Points on a hilly landscape, in no order, each with its height.
A ball rolls from a point to the lowest of its 2 nearest points, and stops where none of them is lower. Distance is the straight distance between rows; heights are no part of it.
(738) height 57.1: [ 60   2 -15  26  -6 -22   6  -7  -8  12 -14  46  10  27  17 -11  20   0
   6  13 -37 -30  -4]
(970) height 38.0: [ 54  25 -18  35   9  27  59  19  24  33   6  13  -3  27  22  52   5  10
  10  29 -20 -44  42]
(1022) height 43.5: [ 10  28  -7  29  -9  10  35 -21  -8  48  20  -9 -31  33  -4  53  20  83
  18  15 -18 -17  49]
(347) height 61.4: [  5 -24  17 -28 -12  39  54   8  43 -27  19   4  55  24  22 -26   9  -1
  30   7  17 -19 -39]
(369) height 24.0: [ -8  19 -17  41   7 -11 -22 -24 -56  57 -18 -24 -83  -1   3  70 -14  -3
 -37   4 -25 -12  73]
(846) height 54.2: [-20 -31   9 -37  10  51  -5  -6  38 -10  33 -51  19   4 -21 -21 -32  24
  36  -8  38  57 -15]
(178) height 48.0: [  7  28 -19  29   6 -52 -20  24 -24 -17 -18  46   5  -8  27  -9  52 -19
 -18  16 -53 -58 -31]
(750) height 48.2: [-31 -45  17 -15  -8  18  13 -11  19 -32  17 -25  20  28 -51 -14 -44  58
  25  32   6  63  -5]
(934) height 40.6: [-14   8 -21   2 -17 -51 -30 -28 -71  27 -32  33 -32 -34  42  14  20 -68
 -34   5  -9 -29  30]
(740) height 44.4: [-26  -6 -12 -23 -23 -64 -45 -28 -61  35 -25  40 -15 -54  23   1  36 -65
 -14 -14  11 -27   6]
(709) height 51.0: [ 11 -15  18   7   3  31  30  -1  13  21  20   3  17  30 -32  17 -18  71
  22  -9  -2  25  13]
(112) height 51.3: [ 25   5   9 -10   9 -26 -20 -20 -18  33 -19  12  -7 -12 -49  -9 -22  -6
 -32 -44   9  27  16]
(503) height 51.6: [  5 -22   2 -42  16  19 -37  -1  21   9  23 -46   0  -2 -41 -30 -36  16
  25 -21  38  52  -5]
(823) height 58.1: [-22 -67  43 -34  -8  88  60 -32  53   2  57 -32  37  35 -33  -6 -17  43
  15  41   8  27  -8]
(589) height 62.7: [-40 -88  30 -15 -22  32  15  12  50 -53  31  -8  56  10   8 -27 -30   9
  35  33 -14  11 -34]
(948) height 35.1: [ 30  18  11  43  25   4 -12 -10  -7  31 -24 -28 -64   6  10  33  -8 -54
 -55 -10 -21 -43  28]
(951) height 19.5: [-14  27  -2 -24 -18 -38 -45 -13 -36   1 -14   6 -21 -31  15   1   3 -46
  -4 -10  34  17  18]
(928) height 58.9: [-44  -4  15 -41   2  16   9  21  26 -32  12 -20  46 -19   7 -38  29 -14
  29 -32  39  -7 -63]
(158) height 53.2: [-25  17  -5  -7 -30 -50 -10  15 -14 -47  -5  30  26  -6  15 -37  46   1
  12  24  -6 -16 -39]
(31) height 26.9: [  0   4 -11 -51 -17 -58 -57  -4 -43   2   4  10 -18 -45 -18 -22 -13 -34
  12   8  52  43  28]
(422) height 61.1: [  7  -7  14 -12 -26  47  62 -21  40 -14  30 -10  37  36  -3   2  10  38
  21  43  19  26  -1]
(946) height 27.2: [ 27  30  10  54  24  25   2   1  17  41  -4 -43 -65  25  -3  51  -7   0
 -38 -10 -25 -26  35]
(690) height 53.8: [  3  23 -15  28   7   9  21  13   1   4   0  24  20  12   7  38 -14  32
  -7   8 -27   8  30]
(617) height 38.9: [ -2  33 -28  28 -10 -17 -15  13 -53   0 -26   7 -43 -11  75  28  19 -52
 -12  12 -25 -58  33]
(606) height 27.9: [ -2  27 -15   6 -18 -29 -29   0 -35 -12 -18  20  -8 -10  47  -1  26 -15
   4   3   6  -3   7]
(243) height 38.4: [-25 -29   9 -52  -1 -35 -24  29 -19 -31  -5  -8  18 -36 -35 -51 -23 -10
  36 -16  63  45 -12]
(563) height 36.8: [  8  30   9   7  16  34  15 -22  40  32  26 -36 -15  30 -39  29  -8  38
 -26 -19  11  14  12]
(406) height 51.9: [-11  30 -15  21   7   1  12  32  -4  -7 -11  23  15 -16  35  29 -18 -12
 -10 -14  -8  -7  13]
(701) height 33.3: [-32  26  -7 -30  -2  11   2  14  10 -28  -3 -11  19 -30  24   0  -2 -18
  17 -11  42  27  -7]
(962) height 56.9: [-22  11  13 -38  17  -2 -22  17  13  -6  -5 -15  23 -32  -5 -30  12 -29
   0 -55  41  -4 -44]
(802) height 36.4: [ 37  10   7  39  11 -10 -24 -17   0  28   4  -2 -37  28  -5  17  -8  48
  -3   0 -26   4  28]
(547) height 49.4: [-28  38  -4  17   4 -12  -9  38   3 -15 -19  15   0 -31  46  27  23 -29
  -2 -11 -10 -37  -9]
(706) height 42.0: [ 16  18  12  15   8   1 -28 -26   4  41  16 -32 -52  10 -19  26 -15  49
   5 -20   5  14  32]
(44) height 52.9: [ 27 -23  12 -28  -8 -44 -43  -8 -28  10 -22  29  -3 -33 -47 -38 -23 -19
 -24 -46  10  23 -14]
(207) height 53.7: [ 38 -15 -22  10   9 -53 -66 -26 -56  32 -25  61 -24 -11  -3 -10   5  -8
 -25   1 -60  -7  -2]
(333) height 42.4: [-21   8  14 -18  20  48   8 -31  52  23  43 -45  -3  21 -70  18 -17  61
 -12 -13   8  44  -5]
(811) height 46.0: [-44 -95  27 -19  -7  35  43 -12  16 -39  25 -50  15  27 -74 -29 -54  43
  27  30  -6  54  -4]
(169) height 41.1: [  0  28   2  35   5 -25 -25  -5 -24   9 -42  -5 -45 -12  28  18   8 -78
 -54  -4 -23 -52  12]
(289) height 12.9: [ -4  38 -20  30   2 -15 -23 -14 -38  21 -18 -12 -54  -5   5  53 -15  -7
 -39  12  -4  17  64]
(705) height 31.6: [ 35   1  12  35  -1  24 -13  -4  38  12  29  -9  -7  25   7  19  -9  44
  20   9 -31   1   9]
(447) height 51.1: [-27  14 -16   6 -18 -57 -15  25 -36 -39 -18  49  34 -15  12 -31  64   9
  -1  16 -49 -43 -48]
(201) height 66.0: [-33 -69   3 -51  26  74  26  -8  39 -21  24 -42  52   4 -35 -52 -32   1
  19 -11  37  39 -51]
(147) height 40.3: [ -4 -50  -3 -52  -8 -46  -9  17 -38 -46 -23   9   7 -21 -64 -70 -30 -10
  18  -2  53  51 -17]
(594) height 49.1: [ 12  11  13   3  22 -31 -44  -4  -3  25 -20  11 -27 -33 -25   9 -29 -34
 -33 -36  -4  13   9]
(896) height 62.6: [  8  20   3 -20   3  43  50   1  51  -6  18 -16  38   6  30  -7  27 -27
   9 -11  30 -21 -36]
(691) height 56.4: [-38 -58  15 -34  -2  72  34 -23  43  -8  48 -42  35   6 -22  -5 -30  46
  35  20  32  58  -3]
(233) height 20.9: [  3  37 -10  -4  -7  14   9   9  15  -4 -15 -29 -17 -16  56   9  44 -61
  -9 -29  30 -51 -12]
(683) height 55.3: [ 15  -5  -6  29   3  -3   5  21   8 -14  -3  47  37   7   7  11 -13  38
   6  11 -46   2 -10]
(999) height 60.3: [-54 -16  20 -44 -15  -6  11  21 -16 -51  -9 -11  35 -33   1 -55  37  -4
  38 -16  57   5 -56]
(522) height 43.8: [-26  23 -12  16  -9 -65 -49  10 -46  -6 -27  33 -11 -37  19 -11  41 -33
 -19  -5 -26 -40 -17]
(841) height 39.0: [-22 -22  -7 -73  27  39   2  -8   3 -22   9 -39  16 -20 -37 -47 -24  -1
  22  -2  81  68 -25]
(301) height 51.2: [ 34   0 -22  27   6 -46 -40  -9 -41  16 -25  62 -11  -4  28 -10  37 -26
 -28   3 -55 -44  -9]
(124) height 35.3: [-36   9   9 -40 -14 -48 -22  14 -26 -30  -8  10  14 -40 -16 -41  19 -24
   5 -12  49  22 -21]
(126) height 47.9: [ 15   2   8 -21   7   7 -41 -27   9  27  15 -43 -30  11 -21 -15 -15  22
  13 -31  36  40  20]
(837) height 30.8: [ 18  35   0   5  10  15   4 -15   9  23   1 -14 -12   8  -2  11  -4  -1
 -23 -27  18  15  30]
(651) height 39.1: [ 14  35  -5  20   0  34  29 -16   0  41  20 -24 -32  20  18  48   4  37
   7  -3   6   5  54]
(87) height 40.0: [ 29  -4  11  17  -9  -2  19  27  49 -14   5  31  40   9  24  -3  16  -6
  12  17 -26 -43 -35]
(474) height 36.5: [-29   3   2 -50  13  31  15   2  14 -30   3 -20  32 -24  -6 -27   1 -17
  19 -15  67  54 -23]
(577) height 55.8: [ 34  -6   4   9  -9 -30   2  12  -8 -11 -16  47  25  16   8 -35  19  -1
   0 -11 -22 -23 -32]
(499) height 65.0: [-53 -37   7 -56  23  75  21   6  49 -25  32 -23  63  -9  -3 -32 -14 -10
  10  -1  47  26 -58]
(955) height 34.6: [ 35  28 -16  33   8  35  45   6  -4  41  -4 -21 -43  21  34  53   5   0
  -6   2  -2 -34  52]
(702) height 35.9: [  1  10 -26  26  -8 -15 -15 -26 -75  34 -40  12 -48  -4  33  39   4 -70
 -47  14 -22 -33  51]
(278) height 30.2: [ 13   6 -27  49   9 -11 -13 -25 -62  47 -35  -4 -78  23  25  53  -6 -32
 -46  33 -39 -34  63]
(554) height 31.7: [ -1   0  -7 -31 -26 -52 -30  -1 -42 -31 -15  24  11 -16 -19 -36  -6  -5
  10  11  31  49   9]
(614) height 41.7: [-24 -58  10 -40  -8 -16  25   8 -28 -64 -23  -3  24  -3 -50 -78  -2  -8
  20  -7  40  48 -38]
(396) height 42.9: [-34 -80   0 -20 -18 -12  50   7 -21 -77 -20   0  28  16 -52 -75 -28  11
  23  10  -8  34 -45]
(457) height 63.9: [-24   0   0 -37  11  71  30  -3  58 -15  35 -21  53  -8  21  -6   1 -11
  10  -2  30  14 -40]
(1018) height 22.6: [ -5  50 -21   6  -4   0 -13  -3 -15  11   2 -27 -44 -26   4  45 -22  -7
  -9  -2  25  32  56]
(58) height 39.3: [-31  16   3 -16 -14 -69 -46   9 -31 -14 -19  25   1 -54  -8 -26  30 -33
 -10 -10  16 -18 -15]
(165) height 18.7: [ 33  30   1  62  34  16  16   2  20  39   7  -7 -42  25 -10  59  -7  36
 -20  14 -50 -34  33]
(1014) height 61.5: [-65 -67  25 -29 -18  13  24  25  21 -62  13  -9  50  -8   9 -38  -9   6
  47   9  11   0 -53]
(429) height 44.6: [-25  32  -8  30  -2 -39 -33  32 -27  -3 -25  -1 -38 -36  65  20  40 -44
  -5  -7 -16 -65   0]
(120) height 23.4: [ 11  32  -6 -10  17  25 -19 -17   4  38   1 -45 -40 -11  16  18  -9 -40
 -28 -37  29   4  28]
(210) height 36.1: [-20   0  27  -1 -13  -3   7  31  44 -27  10  11  45  -6  17 -17  38  -7
  16  -4 -13 -53 -61]
(496) height 9.7: [  9  40  -3  15   9  17  -1  -3   6   2  -2 -33 -29   2  42  24   4 -56
 -22 -19  11 -33   2]
(306) height 44.2: [-24 -89  17 -15 -12  17  36  -4  12 -64   0 -18  32  31 -46 -51 -40  22
  27  19 -11  38 -29]
(22) height 52.8: [ 18 -13  12   3   3   8  12  -3  24  10   1   5  22  24 -13 -13 -14  28
   7 -20   1  19   0]
(525) height 29.9: [  5  30  15   4   3   2   7  24  35  -3   3  -8  13 -14  32  -6  37 -34
  -1 -24   2 -55 -45]
(938) height 54.6: [  5 -12   6 -33   7 -32 -39  16   8   7 -15   6   2 -31 -32 -45 -24 -25
 -15 -59  20  11 -43]
(743) height 33.6: [  5  38 -42  17  -8 -26 -21  -5 -44   1 -15  31 -10  -4  48  23  17 -29
 -17  30 -22 -12  38]
(535) height 54.3: [ 18 -25   5  -3  -4 -14   8   7   3 -24 -16  32  34  14 -29 -31 -14  23
  -5 -22 -22  22 -28]
(966) height 56.6: [ 38 -22  -1  30  -3   3  14  12  20 -11  17  46  31  35 -12  -1 -10  49
  15  45 -69  -5  -9]
(692) height 23.8: [ -4  47 -18  39  -9 -10   1 -30 -20  29   0 -15 -50  28 -24  50   6  39
 -28  19 -18   9  61]
(926) height 60.4: [-21 -37  18 -26 -11  11  31  17  17 -39   6   3  56  12  -2 -40  -4  11
  23 -10  16  18 -42]
(163) height 22.7: [ 38  24 -24  55  16 -11 -20 -14 -40  36 -18  17 -51  21  13  40   4  10
 -28  26 -55 -23  47]
(687) height 29.0: [-21  37 -20  -9  -5  12  -7  11   7 -20   6  -7  -8 -27  24  32 -24 -10
   2  -8  27  42  26]
(1037) height 40.2: [ 53  13 -25  31  -2   5  45  27  38   7   3  35  27  23  28  23  11  -2
  22  39 -38 -55   1]
(638) height 49.0: [ 20 -34  21  16 -11  21  54  -4  21  26  36  20  19  46 -35  17   1  97
  25  25 -23  -4  16]
(18) height 59.6: [ -1 -51  29 -22 -23  69  46 -11  71 -10  54 -12  49  33  -3   4 -12  36
  31  56  -2   3  -9]
(870) height 58.7: [ 51  25 -18  38   4 -16  13   1  -9  18 -17  14 -12  18  22  19  13 -24
 -33   6 -36 -43  16]
(38) height 29.7: [ 35  14 -11  43  21 -21 -56 -13 -38  36  -9  27 -46   8   3  17  -4  35
 -14  14 -53   4  26]
(703) height 45.6: [ -3  20   7  10  12 -43 -44   3 -13  10 -30  11 -32 -41   4   7  -2 -68
 -46 -25  -7 -23  -3]
(843) height 25.6: [ 47  10  10  58  26  26   8  10  50  25  19   2 -19  17   8  47 -10  34
  10  13 -43 -29   8]
(135) height 46.9: [ 33   3  -1  27  -4  12  56  -6  16  43  31  14  -2  56 -19  32  25  91
  31  37 -31 -27  30]

For each start below, name the point where the ball stops.
(841) -> (289)
(928) -> (165)
(738) -> (955)
(683) -> (951)

Call two points neighbours if one is among the 2 nearest of the other. Go from one point of each pair to the other, from neighbour to neighbour, staying as low as possible. Name the highest point that can't be avoided.
(926) / (178) -> (347)
(165) / (163) -> (802)
(289) / (163) -> (278)
(496) / (955) -> (1037)
